Each row is a point on a landscape with many valleys, with its height.
A ball rolls from a point to the lowest of its 2 nearest points, and stops where none of them is lower. Distance is the straight distance between rows; heights are no part of it.
Gokir (h 52.5): [128 163 103 112 108 137 107  80 120 129 169 116  87 124 187  90 123  69
 100 129 105 123 138  70 112 190 151 110 125 135  65 109 177 150 158 137
 124  96 134 112 134 133]
rogid (h 61.4): [120 147 160 149 145 110 136  81 128  88 185 155 110 120 115 130  87 130
 162 158  95 158 161  62 105 156  77  99 142 188 152 132 124 128 159  95
 156 128  94 142 127 139]
dapod (h 24.8): [113 131  91 134  78 125 152 139 150  94 149 114  70  85 139  83 129 121
  47  95 100 157  82  88 130 164 121 185 124 161 128 102  86 161 149 120
 151 111 137 137 126 169]
dito (h 49.3): [106  83 123  95 144 126 124  65  92 121 197  97 119  76 125  86 119 102
 122 156  69 112 133  51  91 150 120  95 126 187 103 102 144 143 104 165
 105 104 137 122 109  71]
besup (h 14.1): [163  99 136 128 122 114 122 156 168 141 112 184 105 102 134  95 126 133
 105 125  95  88 129  85 186 190  73  44 129 153 131 189  78 168 130 143
 144 143 149 121 114 135]
por (h 43.9): [120  90 135 149 135 144 113 104  44 118 110 128 159  72  52  94 144 105
 128 186 100  87 134 109 116 137 105  87 119 143 131 122 121 127 134 137
  96 123 159  87 107  82]
sagat (h 68.1): [114  43 148 110 127 149 136 147  66 138  65  85 148 118  53 100 148 107
 103 153 122 115 105  89 136 106 121 146 132 198 156 156  83 117  97 130
 103  90 131 170  91  58]
mezav (h 66.0): [131 102 129 130 120 182 103  78 129 165 132 132 119 131 162 123 102 174
 141 190 182 155 118 213  83  85 200 132 133  90 164  88 172  90 157 200
 120 124 106 117 125 157]
ruti (h 39.0): [149 115 137  79 144 118 108  85  95 125 113 100 173 120 150 139 169 143
 165 117 158 139 113 144  84  94 198 163 126  76  88  92 203  93  98 134
 151 109 153  78 146 136]
tekin (h 30.4): [144  76 118  69 141 101 117 172 124 102  97  96 172 148 119 158 167 166
 170  82  83 121 137  96 158 103 110 119  81 106  76 112 126 104  96 121
 131 120 122 131 143  98]
dami (h 23.5): [129 110 108 156 171 169 125 189 119 155  69 119 151 153 159 119 167 141
 160 141 163 121  96 170 129  69 163 164  98  79  73 144 170 116 121 171
 119 130 121 131 128 102]
Zemi (h 45.8): [158 162 125 105 140  85 110  58 167 136 143  92 155 204 148 173 133 111
 157 107 157 141 149 108 111 129 172 155 144 108  92 153 180 124  46  99
 184 145 109 131 141 149]
dudo (h 57.5): [171 146 122 111 132 121 112 104 142 184  83 147 140 177 121 134 142  95
 132 108 191  89 143 139 118 146 171  85 167  96 124 220 159 148  57  95
 133 140 152 115 153 143]
gimo (h 21.7): [124  80 152  94  85 117  89  52  97 154 147 119 130  60 117 143 115 133
 142 126 168 107 148 138 106 142 153 112 175  98 175 129 165 120 108 147
 103 123 140  86 149  92]
Lof (h 55.5): [100 137 116 174 135 175 149 129  99 149 111 128 115 178  99  62 127  83
 126 216 112 148  98 128 103  82 118 124  74 149  75 124 135 135 148 171
  81 119 102 145 103  97]
tipan (h 41.1): [100 128 115 125  65 133 140 120 152 130 154 129  93  91 122 109 111 128
  90 138  98 124 141 151 134 147  96  91 120 122 163 123 112 120 146 162
 107 136 134  94 148 128]
Mam (h 21.9): [111 121 109 158 134 164 123 201 115 147  77 113 126 149 163 110 154  99
 131 130 152 116  89 131 148 114 157 183 108 120  94 135 145 130 162 146
  97 118 133 131 127  95]
Bokos (h 45.0): [ 85 205 112 132  86 102 131 117 148  99 210 102 107 147 154 144  99  91
 103 130 124 140 148 134 108 164 143 149 117 142 145  56 131 103 184 130
 135 115 135 128 135 151]
voz (h 27.8): [114 104 133 107  84 125 169 126 125 120 107 139  88  89 111 110 135 122
  36  97 108 174  76 158 125 118 115 187 142 146 167 124  80 154 108 116
 127 124 130 138 120 165]
Bazad (h 19.8): [ 95  60 137  82 130 119 136 124  99 158 133  89 171 109 124 139 142 101
 104 151 117 145  88 187 125  87 118 147  98 129 118 120 127 104 112 195
 153 105 158 110 104  85]
zose (h 53.0): [142 158 130 133 130 115 105 180 129  81 146 147 120 100 165 159 123 138
 122  57 150 133 130  86 153 155 148 202 163 126 139  97 111 153 170  46
 140 130 143 128 151 155]
Veti (h 68.4): [106 145 126 142 141 155 118 104 129  91 164 129  94 117 188 135 126 135
 121 120 137 184 108 139  95 123 164 199 144 132 102  86 154 145 171 139
 133  97  75 146 150 172]
Bif (h 25.6): [123  89 140  79 118 112 106 124 135 185 132 106 144 113 196 153 120  79
 110 103 164 129  95 138 148 131 166 174 149 128 117 157 140 152  99 154
 147 115 162 126 118  83]
Rezol (h 67.5): [104  41 137 111  98 122 112 144  87 117 118  64 145 126  66 124 143 102
 124 155 131 130 145  65 115 108 122 157 141 182 154 138 145  97  92 134
  95  75 102 166 114  48]
fip (h 58.2): [144 135 151 161 118 137 156 113 124 141 100 208  99  87  81  92 103 138
 116 136 123 100 153 120 141 154  80  45 150 139 179 176  85 161 131  97
  85 157 132 132 128 142]
bifez (h 21.1): [128 156 111 109 146  89 159 172 148 122 102 111 161 201  71 190 148 166
 155 106 118  95 156 172 142 116 104  94 102 122 167 107  72  69 115  88
 121 158 135 144 113 145]
Vugi (h 42.6): [ 82 168 113 146  71  84 119 145 171  73 214  89 122 154 122 167 118  87
  77  97 123 168 141 112 126 168 137 181 134 140 142  78 117 108 138 113
 162 104 120 136 161 167]
Garo (h 28.4): [137 119 139 146 153 113 132 204 138 119  73 157 136 184  78 157 142 136
 110 127 138 135 133 163 172 122  92  86 168 156 192 198  68 100 108  77
 140 117 108 192 108 166]
Nubub (h 32.6): [158 128 112  73 159  90 128 171 127 131  90 109 183 159 130 168 172 138
 162  77 137  91 147 124 145 128 144 116 104  96  83 123 131 116  99 100
 136 137 174 105 138 130]
gasum (h 60.5): [159 162 112 134  91 158 124  45 127 167 105 169  95 149  97  93 123 101
 136 131 136  90 152 118  85 164 151  49 137  96 112 166 177 155 101 127
  79 138 125 126 158 147]
Nosum (h 25.5): [127 156 103 171 177 161 114 167 145 147 115 106 160 170 144 121 149 153
 177 175 135 101 126 184 117  73 134  98  69  77  89 115 173  82 141 183
 139 147 137 108 129 114]
pilem (h 59.2): [136 137 147 144 134 136 140  56  88 139 128 180 122  83  84 114  94 151
 172 137 131  94 155 110  98 134 121  72 140 137 166 116 122 142 131  97
  84 149 132 128 133 112]
zif (h 70.2): [113 176 125 144 122 143  92  94 139 106 204 139 103 116 199 152 107 104
  70 109 146 178 115 141 115 162 159 188 180 142 123 111 148 167 167 125
 190  96 108 149 133 186]
Peta (h 46.0): [120 175 118 128  83 119 108 115 184 137 179 130  95 101 188 171  95 160
  91  79 142 131 144 193 155 165 150 163 173  98 161  98 108 154 136 135
 139 152 109 118 143 168]
nisig (h 49.0): [151 116 115 114 203 104 137 179 108  83 120 157 148 146 157 135 160 149
 144 106  73 142 109  77 154 127  90 143  90 144  62 108 102 146 144 108
 187 136 129 155  88 145]
vom (h 12.8): [103 134 125 140 145 141 113  76 107 169 176 119 155 126 132 126  81 133
 166 212 156 113 129 184  95  93 140  76  86 125 144  86 158  92 175 201
 128 127 148 117 117  80]
petu (h 50.7): [135 164 123 151 167 124 138 186 114  47 130 145 129 128 142 144 145 159
 133  86  99 161 122 105 140 125 103 185 119 126 108  89 110 130 169  64
 161 134 120 145 127 175]
tete (h 18.1): [143 108 105 130  97 120 134 180 175 108  99 135  86 123 107  97 143 119
  67 124  90 126 101  83 175 183  75  88 127 185 142 183  58 148 126 124
 179 117 147 144  97 172]
subuk (h 26.7): [122 101 160 154 146 156 104 111  78 137 126 128 133  88 144 126 108 150
 180 164 187 142 119 115  96  89 164 167 155 138 153 104 170 109 164 129
 106 113 107 128 138  90]
didek (h 22.1): [127 121 165 136 202 134 146  87 155 115 164 133 134 103 148 166  90 199
 176 129 128 179 133 158 122  71 104 136 138 148 159 112 104 131 128 141
 155 140  73 156 127 122]
zuvu (h 52.2): [173 116 148  93 198  97 131 116 102 183 116 163 176 132 161 155 122 137
 167 101 179 107 112 131 118  93 161 139 143 152 139 124 126 157  88  88
 168 164 171 153 106 108]
vigi (h 35.2): [145 180  83 101 143  90 152 191 134 108  83 100 156 218 118 157 187 106
 137  73 121  96 148 110 133 153 157 155 108 101  69 125 130 116 118  72
 130 118 146 112 139 169]
sopi (h 19.7): [ 99  95 148 100 179 117 148 118 114 128 168 125 159 121 149 171 100 143
 153 145 128 187 102 176 112  63 106 164 113 168 145 114 120 119 120 148
 181 118 108 163 104  99]
Ret (h 37.5): [131 187 116 129 130 109 138 163 102  87 111 106 150 178 122 132 168  71
 136 106 145 122 137  99 103 146 164 172 119 127  88 121 161 105 146  70
 134  98 159 111 144 156]
Gilal (h 57.0): [153 160 136 162  97 148 122 152 140 123  91 179  88  95 118 113 122 147
 129  98 145  91 158 108 158 173 112  89 160 101 170 169 116 148 151  76
  76 152 135 102 162 145]
zuz (h 35.0): [129 147 152 116 120 107 126 129 130  81 133 141 146 109  91 145 137 106
  88 137  90 152 150 163 126 152  67  65 139 118 147 177 125  99 113  89
 179 117 173  75 133 187]
Zus (h 56.8): [132 184 119 189 173 175 155 114 137 119 139 156 100 143 155 101 115 164
 145 164  92 160 133 157 110 103 103  99  90 114  75 104 139 141 161 167
 124 145  82 139 122 157]
zako (h 54.8): [128 153 111 169 142 147 151 133 114 141 101 139 117 216 109  72 144  63
 141 179 118 129 127  79  98 121 117 112 101 161  64 178 160 142 130 136
 115 117 102 163 119 122]
Zemeg (h 18.2): [126 104 139  71  71  92 141  66 125 180 130 127 126 108 103 160 117 149
 114  93 161 109 139 183 117 121 151 122 145  89 181 115 112 133  85 135
  87 152 134 113 146 110]
zekos (h 11.2): [126 145 121  74 117 125 160  36 118 168 168 161  91  88 160 134 101 160
  91 106 108 121 117 190  94 136 146  98 127 126 137  59  96 167 137 158
  99 150 136 119 134 147]
Toz (h 63.4): [117 142 122 153 122 157 148 151 119 144  97 144 122 148 105 122 142 123
 100 159 144 138 109 209 112  86 124 132 122 102 142 142 123 111 138 144
 107 137 141 119 121 148]
nom (h 37.4): [160 136 151 150 122 126 118 159 134  64 114 175 106  96 116 124 136 136
  90 100 104 166 138  93 152 159  74 128 168 134 149 173 107 149 132  52
 159 129 134 128 136 195]
sok (h 47.5): [135  89 128 100 177 123 133 162 101 122 116 123 167 128 151 112 157 101
 124 129  87 130  90 113 149 121 105 125  80 145  58 136 124 140 115 146
 167 118 165 125 101 109]
pobu (h 10.5): [124 122 150 150  95 114 113 148 192 138 138 120 121 140 137 162  95 153
 152 114 160 128 167 120 175 137 119 126 145 119 173 160 108 132 112 127
 109 145  74 158 157  97]
bib (h 48.7): [178 164 117 102 163 109 146  94 136 135 110 130 143 179 132 153 159 143
 129  78 128 140 126 148 103 107 147 164 137  86  91 135 155 150  59  92
 172 156 123 137 127 174]
zozo (h 37.2): [122 139 110 156  73 142 141 125 158 127 105 114 101 149  69 100 133 159
 161 130 111  77 181  90 136 147 104  67 103  93 139 142 131 109 136 141
  42 137  88 116 175  98]
pak (h 39.9): [ 94 152 115 121  84  94 122 167 143  80 153  81 135 170 107 135 147  46
  87 114 122 154 131  85 113 161 138 172 124 161 114 130 142 105 128 102
 156  74 141 127 149 153]
betof (h 53.9): [122 159 101 154 106 155 140 118 122 143 127 129  79 151 143  59 127  78
 106 146 102 120 122  66 112 162 133 117 112 151  83 126 148 160 153 141
  97 126 115 139 124 127]
mezev (h 34.4): [105  76 150 155 145 177  96 150  65 126 116 123 134  70 172  91 148 118
 133 182 138 158  72 135 133 110 151 168 122 113  93  99 143 124 183 180
 111 114 127  83 105  96]
zupat (h 44.9): [132 101 139 156 148 148 125 143  82 139 100 135 155 131  78 112 136 115
 156 174 139  94 139 116 127 121 100  72 120 144 130 163 137 111 135 129
 105 123 135 118 125  84]
dano (h 42.4): [141 140 133  81 142 104  92  52 160 141 152  72 161 162 166 170 129 128
 170 115 165 139 134 132  98 102 204 153 127  88  99 114 200  99  60 134
 169 119 124  92 146 129]
pifo (h 16.9): [102  96 135 149 116 165 119  99  61 184 106 104 128 130  91  93 109  76
 122 210 178  97 105 140  90 108 162 143 137 137 154 112 140 108 168 181
  54 115 151 134  86  66]
gedad (h 36.2): [149 149 124 145 108 124 152  99 159 134 118 158  93 119 107 111 118 194
 183  96  96  82 173  80 142 151 106  68 108  98 133 108 113 146 136 125
  58 165  98 124 163 115]
Dum (h 27.3): [139 150 112 158 162 135 110 140 167 162 145 120 152 178 162 127 122 125
 188 166 137  99 144 146 131 118 133  72  88 108  91 155 180 114 130 184
 151 143 127 125 135 100]
zerem (h 24.1): [118  60 132 141  89 156  93 191 106  74  83 109 116  56  74  92 155 133
  80 149 106 142 110 106 169 137  86 112 137 142 145 163 103 104 134 114
 123  90 140  88 131 124]
Nebaf (h 31.4): [139 177 121 199 172 142 130 218 169 102 107 155 132 190  95 148 138 124
 109 128 148 140 134 174 150 138  96 140 182 124 158 190 113 112 131  77
 166 139 112 181 109 207]
tefi (h 34.2): [134 174 136 185 119 121 125 171 160  85 138 159 119 161 104 148 132 109
  79 101 133 161 139 132 141 153  97 156 172 134 161 165 111 150 134  71
 172 137 113 163 135 207]
Fis (h 48.1): [116  82 146 110 135 114 128  91  95 143 156 133 145 115  88 104 113  80
 139 169  92  97 140  61 116 160 100  71 131 209 143 148 119 139 105 139
 125 119 160 149  88  69]
sidag (h 66.6): [119  51 162  93 118 107 104  98 116 118 138  69 165 132  88 164 131 149
 185 134 135 147 159  88 127  96 120 143 135 131 134 136 161  90  78 131
 116 103  77 146 146  51]
toben (h 39.4): [135 165 146  94 147  94 133 133 115  80 164 151 150  77 144 169 123 133
  99 102 101 150 137 159 140 149  96 117 139 123 143 109 102 117 137  78
 191 138 189  90 113 177]
Zam (h 31.3): [117  60 165 115 109 145 139 100  96 107 116 140 114  78 124 107 143 138
 102 134 112 207  95 136 106  96 120 182 157 125 117 156 151 140  99 144
 123  93  79 125 142 136]
keka (h 45.7): [140 120 154 100 151 118 129 120  91 121 129 144 151  94 135 118 134  74
 111 128 110 125 106  99 128 156 120 118 132 164 115 146 120 138 127  99
 166 115 196  96 102 125]
Giz (h 62.9): [126 132 141 112 160  91 123 112 152  85 192 134 130 114 158 167 105 163
 150 107  85 157 146  94 145 144  80 117 133 160 141 109  97 136 151 109
 183 136 105 132 124 135]
valu (h 15.1): [109  97 129 148 133 158 101  73  49 164 145 112 145  98 112  98 105 106
 149 224 165 108 113 160  81 109 166 114 115 124 137  63 153  96 188 202
  94 121 148 101  90  76]
kiza (h 22.0): [104  88 140 175  78 174 137 147 107 105  97 126  84  50  60  53 131 127
  74 185 106 149 107  97 145 137  97 125 142 163 166 146  87 128 137 134
  86 110 119 109 111 119]
telop (h 55.2): [138 165 135 165  73 128 102 180 160  91 124 142  97 114 133 144 126 134
 110  71 151 118 148 107 165 175 142 159 170 102 162 141 120 141 153  62
  99 135 133 110 181 164]
malal (h 28.6): [153  75 126  61 122  91  86 173 120  58 113 109 156 128 101 145 152 157
 158  96  65 129 148  36 168 127 103 106 114 141  81 128 119 107 111  89
 151 107 125 128 134 127]
bep (h 18.0): [123 128  92 121 130 103 131 203 162 136 120 120 134 161 168 148 131 121
 118  83 122 110 120  98 176 147 128 173 115 154 120 117  88 157 142 128
 150 133 130 168 106 117]
Vekat (h 17.2): [ 80  72 155  99 135 120 130 138  91 122 151  97 170 119 126 153 119  82
 119 166 134 183  95 146 115  84 111 175 119 184 145 129 141  97 128 149
 173  89 137 150  93  82]
noti (h 32.9): [ 86  53 139 136 119 171 132 142  97 123  96 125 112  82 157  83 153 113
  97 156 117 196  51 148 128  92 138 201 115 122 102 131 129 144 141 194
 105  98  96 119 110 127]
Zum (h 36.3): [123 130 129 147 150 158  98 160  84 102 119 118 150  93 174 121 157 140
 158 152 147 138 104 152 124 108 162 158 106  79  83  86 175  90 177 149
 131 117 151  64 131 129]
lerer (h 39.6): [113 121 121 166  86 149 140 186 160 115 107 136  89 100 133 106 126 163
 111 118 112 136 134 139 162 120 102 139 117 101 143 134 113 127 153 149
  82 130  97 125 162 126]
bafek (h 29.1): [136 170 115 134 136 115 135 115 165 160 136 128 142 202 111 148 120 114
 162 144 139  96 156 152 116 129 123  72 111 116 131 162 141 109 109 142
 134 156 133 132 125 127]
fer (h 64.2): [118  74 146  71 135  84 127 120 145  95 165 106 153 120 123 179 110 183
 165 105  82 167 146  99 152 105  81 119 108 167 152  94  87 113 103 126
 161 122  88 154 126  98]
gel (h 52.9): [162 188 115 152 149 157 102 123 212 147 120 115 128 176 134 139 122 142
 120 119 149 121 136 214 137 116 157 127 169  61 132 167 181 112  65 130
 174 161 107 118 118 193]
feg (h 31.7): [131 158 117 115 112  98 156 122 149 114 128 136 130 187  81 137 144 103
 100 132  87 133 152 147 114 151  78  75 117 129 134 173 114 113 101 109
 156 135 132 122 133 172]
rekol (h 42.7): [110 214 126 154 135 126 101 112 153 100 201 104 126 147 182 159  93 110
 158 141 154 143 149 127 106 152 172 147 126 142 133  77 168 100 182 115
 167 116 124 130 137 147]
vafer (h 18.7): [142 149 112 102 157 114 189 169 114 146  84 150 146 159 102 159 149 181
 139  81 127 103 126 179 128  84 126 151 104 116 146  78  68 123 116  91
  97 183 145 157 111 132]
ruduz (h 60.3): [127 154 157 137 147 112 130  52 113  99 168 155 146 123  77 144  93 123
 199 155 112 115 170  84  90 153 102  64 135 157 170 127 147  96 132  86
 141 142 133 123 120 121]
Voso (h 20.2): [120 129 125 157 141 150 138 182 131 154 102 141 110 125 180 117 117 109
 122 104 153 129  93 103 154 123 148 197 129 156 121 128 111 172 160 129
 115 127 121 173 114  99]
Godag (h 42.8): [ 91 106 114 124  97 140 148 121 110 139 139 101 121  86  87  82 130 105
  84 170  80  96 113 126 131 150 105  88  93 151 139 105  88 114 136 172
  99 127 173  88 100  93]
Gako (h 38.4): [127 145  90 163 105 150 150 189 149 136  75 125 102 181  96  96 157 126
 118 127 113  95 146 131 148 135 111  99 104 105 116 168 118 122 139 130
  69 130 105 120 166 135]
Rezet (h 65.5): [113  79 151  73  87  78 113 114 136 123 139  78 161 129  85 193 117 154
 145 106 136 130 165 124 155 120 110 126 129 135 179 117 100  88  80 106
 126 129 109 137 140  79]
denod (h 50.6): [167 151 131 123 196 135 158 101  91 160 101 172 139 142 153 126 136 151
 143 110 154 140  99 153  86  76 159 166 128 132 102 108 141 169 102 102
 154 159 129 166 108 144]
fusu (h 62.5): [126 173 110 156 112 164 149 100 111 153 112 156 109 138 105 104 123 140
 120 167 126 104 124 191 104 111 136  78  95  88 124  98 131 118 157 154
  79 155 150 104 128 145]
sut (h 67.2): [112 125 139 159 145 180 128 115 114 108 127 136 114 120 170 124 129 166
 150 158 145 190  98 191  86  76 170 177 131 101 117  85 160 105 166 167
 118 116  80 126 129 168]
Galog (h 21.8): [125 117  79 147  99 120 143 151 171 102 141 111  80 111 138  77 137 121
  72 122  90 145  83  39 155 188  91 140 105 184 103 146  77 170 148 141
 186 112 137 160  94 157]
Zuke (h 24.5): [138 107 181 132 156 135 114 100 130 123 131 130 135  93 138 162 105 177
 183 117 183 166 126 128 115  82 149 178 169 130 173 126 145 122 117  99
 126 123  90 145 151 109]
zote (h 16.8): [133 172 102 115 113 113 191 137 125 143 113 155  98 135 128 128 130 163
  95  71 108 107 121 151 133 123 127 166 108 127 146  65  64 162 141 102
  95 170 138 145 120 151]
rumag (h 39.3): [112 177 133 133 138 133  94 129 135 101 164 100 152 113 175 151 121 117
 162 153 145 135 144 148 111 133 161 127 112  96 116  96 189  80 165 143
 172 106 157  72 136 138]
pup (h 10.7): [105 109 126 113 157 125 151  88 108 177 171 128 157 121 132 110 101 125
 141 172 106  97 100 173 124 100 116  75  71 151 115  83 108 134 151 203
 108 142 163 131 107  70]
bal (h 18.5): [103 101 127 157  98 170 116 149 100 177  86  97 116 122  96  78 129  83
  88 176 152  86  98 131 135 139 135 127 136 129 156 164 116 115 168 168
  65 111 151 111 120  81]
Ruza (h 34.9): [174 125 140 125 124 116 148 127 171 107 104 144 102 113 116 136 131 214
 159  63  98 121 163  87 168 136 106 118 132  84 133 124  95 152 113  96
  83 158  84 137 158 138]
Koba (h 33.4): [145  83 126  89 106 109 146 120 150 109 116 130  91  79 126 116 121 200
 121  69  95 153 143  69 148 121 111 154 134 126 123 119  88 173  97 110
 100 119  75 141 165 127]
val (h 45.9): [147  91 158 137 157 130 145 140 112 163  97 161 140 163 104 116 118 100
 154 162 151 118 130 103 135 115 105 100 134 174 135 199 122 148 109 120
 127 128 116 180 106  90]
kopu (h 28.5): [124 124 137 108 166 139 119  94  84 166 155 125 129 103 182 132 100 133
 195 134 174 105 122  89  97 111 185 149 132 168 119  67 149 139 166 129
 101 121 132 143 125  61]
dize (h 14.8): [ 93 101  90 123 110  82 114 177 185 150 138  96 145 196 160 184 108 104
 107  86 165 129 126 119 185 137 145 201 134 159 135 132  87 166  82 141
 157 134  85 206 112 112]
karov (h 61.6): [126 161  90 140  84 146 142  91 115 173  97 154 108 133  81  90 130  95
 108 136 126  43 145 149 112 164 135  40 113  97 132 136 123 138 136 141
  47 142 164  97 144 122]
lop (h 49.6): [140 196 104 124 133 134 114 133 195 145 153 117 128 133 177 163 113 163
 116  87 134 115 135 217 139 131 166 166 160  64 114  99 152 127 100 139
 174 158 124 113 114 188]
pelo (h 35.8): [162 113 141  97 161 106 109 119 131 119  92  88 184 136 112 177 165 178
 182  92 157 117 132 135 123  81 163 155 122  69 131 116 164  76  82  94
 141 140 147  87 149 119]
Mabus (h 29.7): [139  89 154 118 111 138 174 113 108 128  88 158 106 109  96  98 138 120
  71 125 122 186  97 155 118  88 104 160 151 134 143 179 109 159  78 123
 119 116  94 162 127 151]
Rifom (h 12.0): [113  83 115 133  86  94 138 157 199 153 118 109 119 180 133 145 103 131
 123 102 165 137 146  86 173 128 127 159 135 149 147 167  84 160  78 144
 109 122  46 216 141  92]
kes (h 14.4): [134 168 111  81  98 110 171 103 118 155 130 152 112 103 140 136 126 131
  79  81 107 110 115 187 119 139 144 132 123 102 146  79  88 150 126 128
 111 160 175 101 124 156]
Gesok (h 45.1): [118 197 116 184 143 121 105 165 167  82 184 114 137 181 167 156 115 106
 163 126 134 136 154  86 136 162 126 158 123 138 110 115 158 115 184 114
 176 122 110 148 134 147]
lakeg (h 43.0): [134 155 146  70 148  77 125 103 115 111 181 135 157  99 177 158 116  93
 113 106 119 140 137 125 127 160 137 136 136 137 108 121 127 142 130 100
 206 110 189  92 110 152]
vuba (h 56.0): [125 153 121 179 178 171 158 128 102 151 102 154 135 174 111  90 119 149
 161 201 137 157 106 172  94  44 125 122  73 124  88 110 132 130 141 166
  96 143 102 155 104 119]
gik (h 8.6): [133 125 132 100 177 119 154  61 112 159 177 153 148  85 158 134 102 184
 157 130 115  97 113 196 110  97 129  75  95 138 128  60 102 153 138 170
 120 166 151 128 135 110]
Litem (h 26.0): [135 125 153 158 156 137 149 172 124  97  84 147 140 134  79 152 138 163
 135 128 133 160 137 165 141  85  79 127 135 129 176 140  92  94 127  77
 128 143 116 164 117 152]
zug (h 23.8): [152 161 147 155 182 129 154 141 161  94 115 119 148 148  82 173 143 189
 175 116 121 130 145 162 141  87 102 118 121 100 172 109 112  67 123  85
 136 169 128 135 109 157]
Zituz (h 31.9): [120  94  95  76 102 104 151 104 122 104 145  96  91 105 128 100 144 151
 113  75  88 143 124  46 108 131 135 181 121 153  92  78 116 159 108 113
  99 109  94 143 152 112]
vepos (h 10.8): [169 133 133 150 153 121 114 158 178 151 132 196 120 128 166 126 121 151
 151 124 116  78 146 122 178 176  86  41 141 108 122 181 116 168 137 146
 140 172 139 129 127 138]
zof (h 6.2): [137 159 134 148 112 119 101 133 203 134 160 130 116 125 159 163 100 162
 161 116 119 105 174 144 179 166 100  70 133  86 150 156 127 119 131 142
 138 171 124 103 144 133]
luno (h 48.9): [148 187 130 195 132 181  99 157 112 106 105 164 100 122 170  93 137  94
 126 154 133 141 126 121 128 155 139 117 142 108  86 157 183 138 175 105
 133 127 136 103 144 169]
Dovi (h 64.5): [143 128 121 152 122 172 108 134 133 157  85 132 134 141 132 120 145 151
 119 164 179 129 116 231 104  85 170 134 138  48 151 142 177  85 124 181
 125 137 130  99 126 167]
bofe (h 47.2): [124 183 130 214 122 163  95 195 137  92 125 138 114 154 150 124 130  87
 122 130 158 142 122 116 130 146 150 173 148 126 118 147 168 126 182 102
 135 111 125 141 155 162]
nolit (h 55.4): [169 163 113 145 152 126 119 142 188 170  89 139 134 199 135 146 135 140
 136 103 181  96 151 159 148 131 153 130 172  81 121 202 143 156  62 105
 154 170  99 152 126 165]
lifit (h 22.2): [109  58 151  60  98 108 117  93  97 177 126  84 162  91 121 128 152  77
  87 129 137 109 103 153 122 135 149 143 140 112 125 139 142 124  96 185
 129  96 188  92 118  85]
disu (h 26.3): [130  88 132 125 112 139  97 197  98  67  95 113 141  92  89 116 151 149
 138 133  90 119 143  68 169 137  87 101 113 144 118 127 115  96 147  92
 120 101 146  98 138 111]
viso (h 20.3): [105  94 128 181  92 166 138 150  89 129  70 120 103 122  32  73 134 108
  75 189 143 118 128 135 132 128 102 109 152 143 176 195 107 115 138 127
  66  93 106 119 132 110]
rap (h 21.4): [132 133 128  67 107  86 135  56 126 168 136 112 165 125 117 156 139 133
 124 109 146 101 135 194  96 117 169 106 117  79 131 104 150 113  82 157
 128 139 175  84 140 134]
vimi (h 50.8): [113 113 100  92 109 118 110 104 122 102 189  86  98  71 157  69 122  89
 103 124  73 103 130  15 117 188 139 118 123 163  76 103 145 144 133 135
 118  95 156  95 114 105]
Vuse (h 59.3): [157 131 135 100  99 128 127  52 117 177 115 161 118 132 108 101 133  63
  94 126 135 108 132 129 101 160 138  70 157 122 113 199 162 170  73 126
 121 129 155 122 142 139]
dodem (h 25.8): [143 113 146  95 120 114  84 100 137 165 144 129 141  90 186 155 106 125
 140 108 176 120 133 137 137 133 168 129 163 108 138 144 157 146 104 130
 144 133 152  97 149 103]
Zabo (h 30.2): [117 112 119  65 144 109 137 102  96 142 162 107 119 107 180 132 131 135
 151  85 135 117 117  81 110 122 167 175 123 152  95  54 127 149 145 123
  97 117 126 127 138  80]
paf (h 46.9): [130  98 131 128 133 109 135 141 139 146 123 144 119 158 111  92 122  74
 121 160 108 115 118  43 140 168  95  93 129 211 123 183 104 148 122 134
 151 121 128 169  90 102]
Guve (h 43.2): [ 98 149 112 131  80 140 119 113 172 143 187 130  75  97 194 134  86 134
  81 127 117 142 139 181 140 152 139 126 143 118 153  97 118 140 172 181
 123 124 109 117 143 145]

For each start below, name the point where the ball stops.
sidag -> zof
pak -> gik
Ruza -> Vekat
pelo -> gik
keka -> zof
noti -> zof
Garo -> gik
dami -> zof

For each start below, name every point that the ball comes to, in order.
Gilal -> telop zose petu nisig sok keka lakeg toben zuz feg bafek Dum Nosum dami Mam Voso bep dize Rifom pobu zof
bib -> Zemi dano ruti pelo Nubub tekin malal disu zerem kiza viso bal pifo valu vom pup gik
Vugi -> pak Ret vigi Nubub tekin malal disu zerem kiza viso bal pifo valu vom pup gik
lerer -> Gako zozo gedad Ruza Koba Zituz Zabo kopu subuk Zuke didek sopi Vekat
nom -> tefi Nebaf Garo Litem zug bifez vafer zote kes zekos gik
mezev -> noti Zam Mabus voz dapod Galog tete besup vepos zof
Rezol -> sidag Rezet fer Giz rogid ruduz pilem fip Gilal telop zose petu nisig sok keka lakeg toben zuz feg bafek Dum Nosum dami Mam Voso bep dize Rifom pobu zof
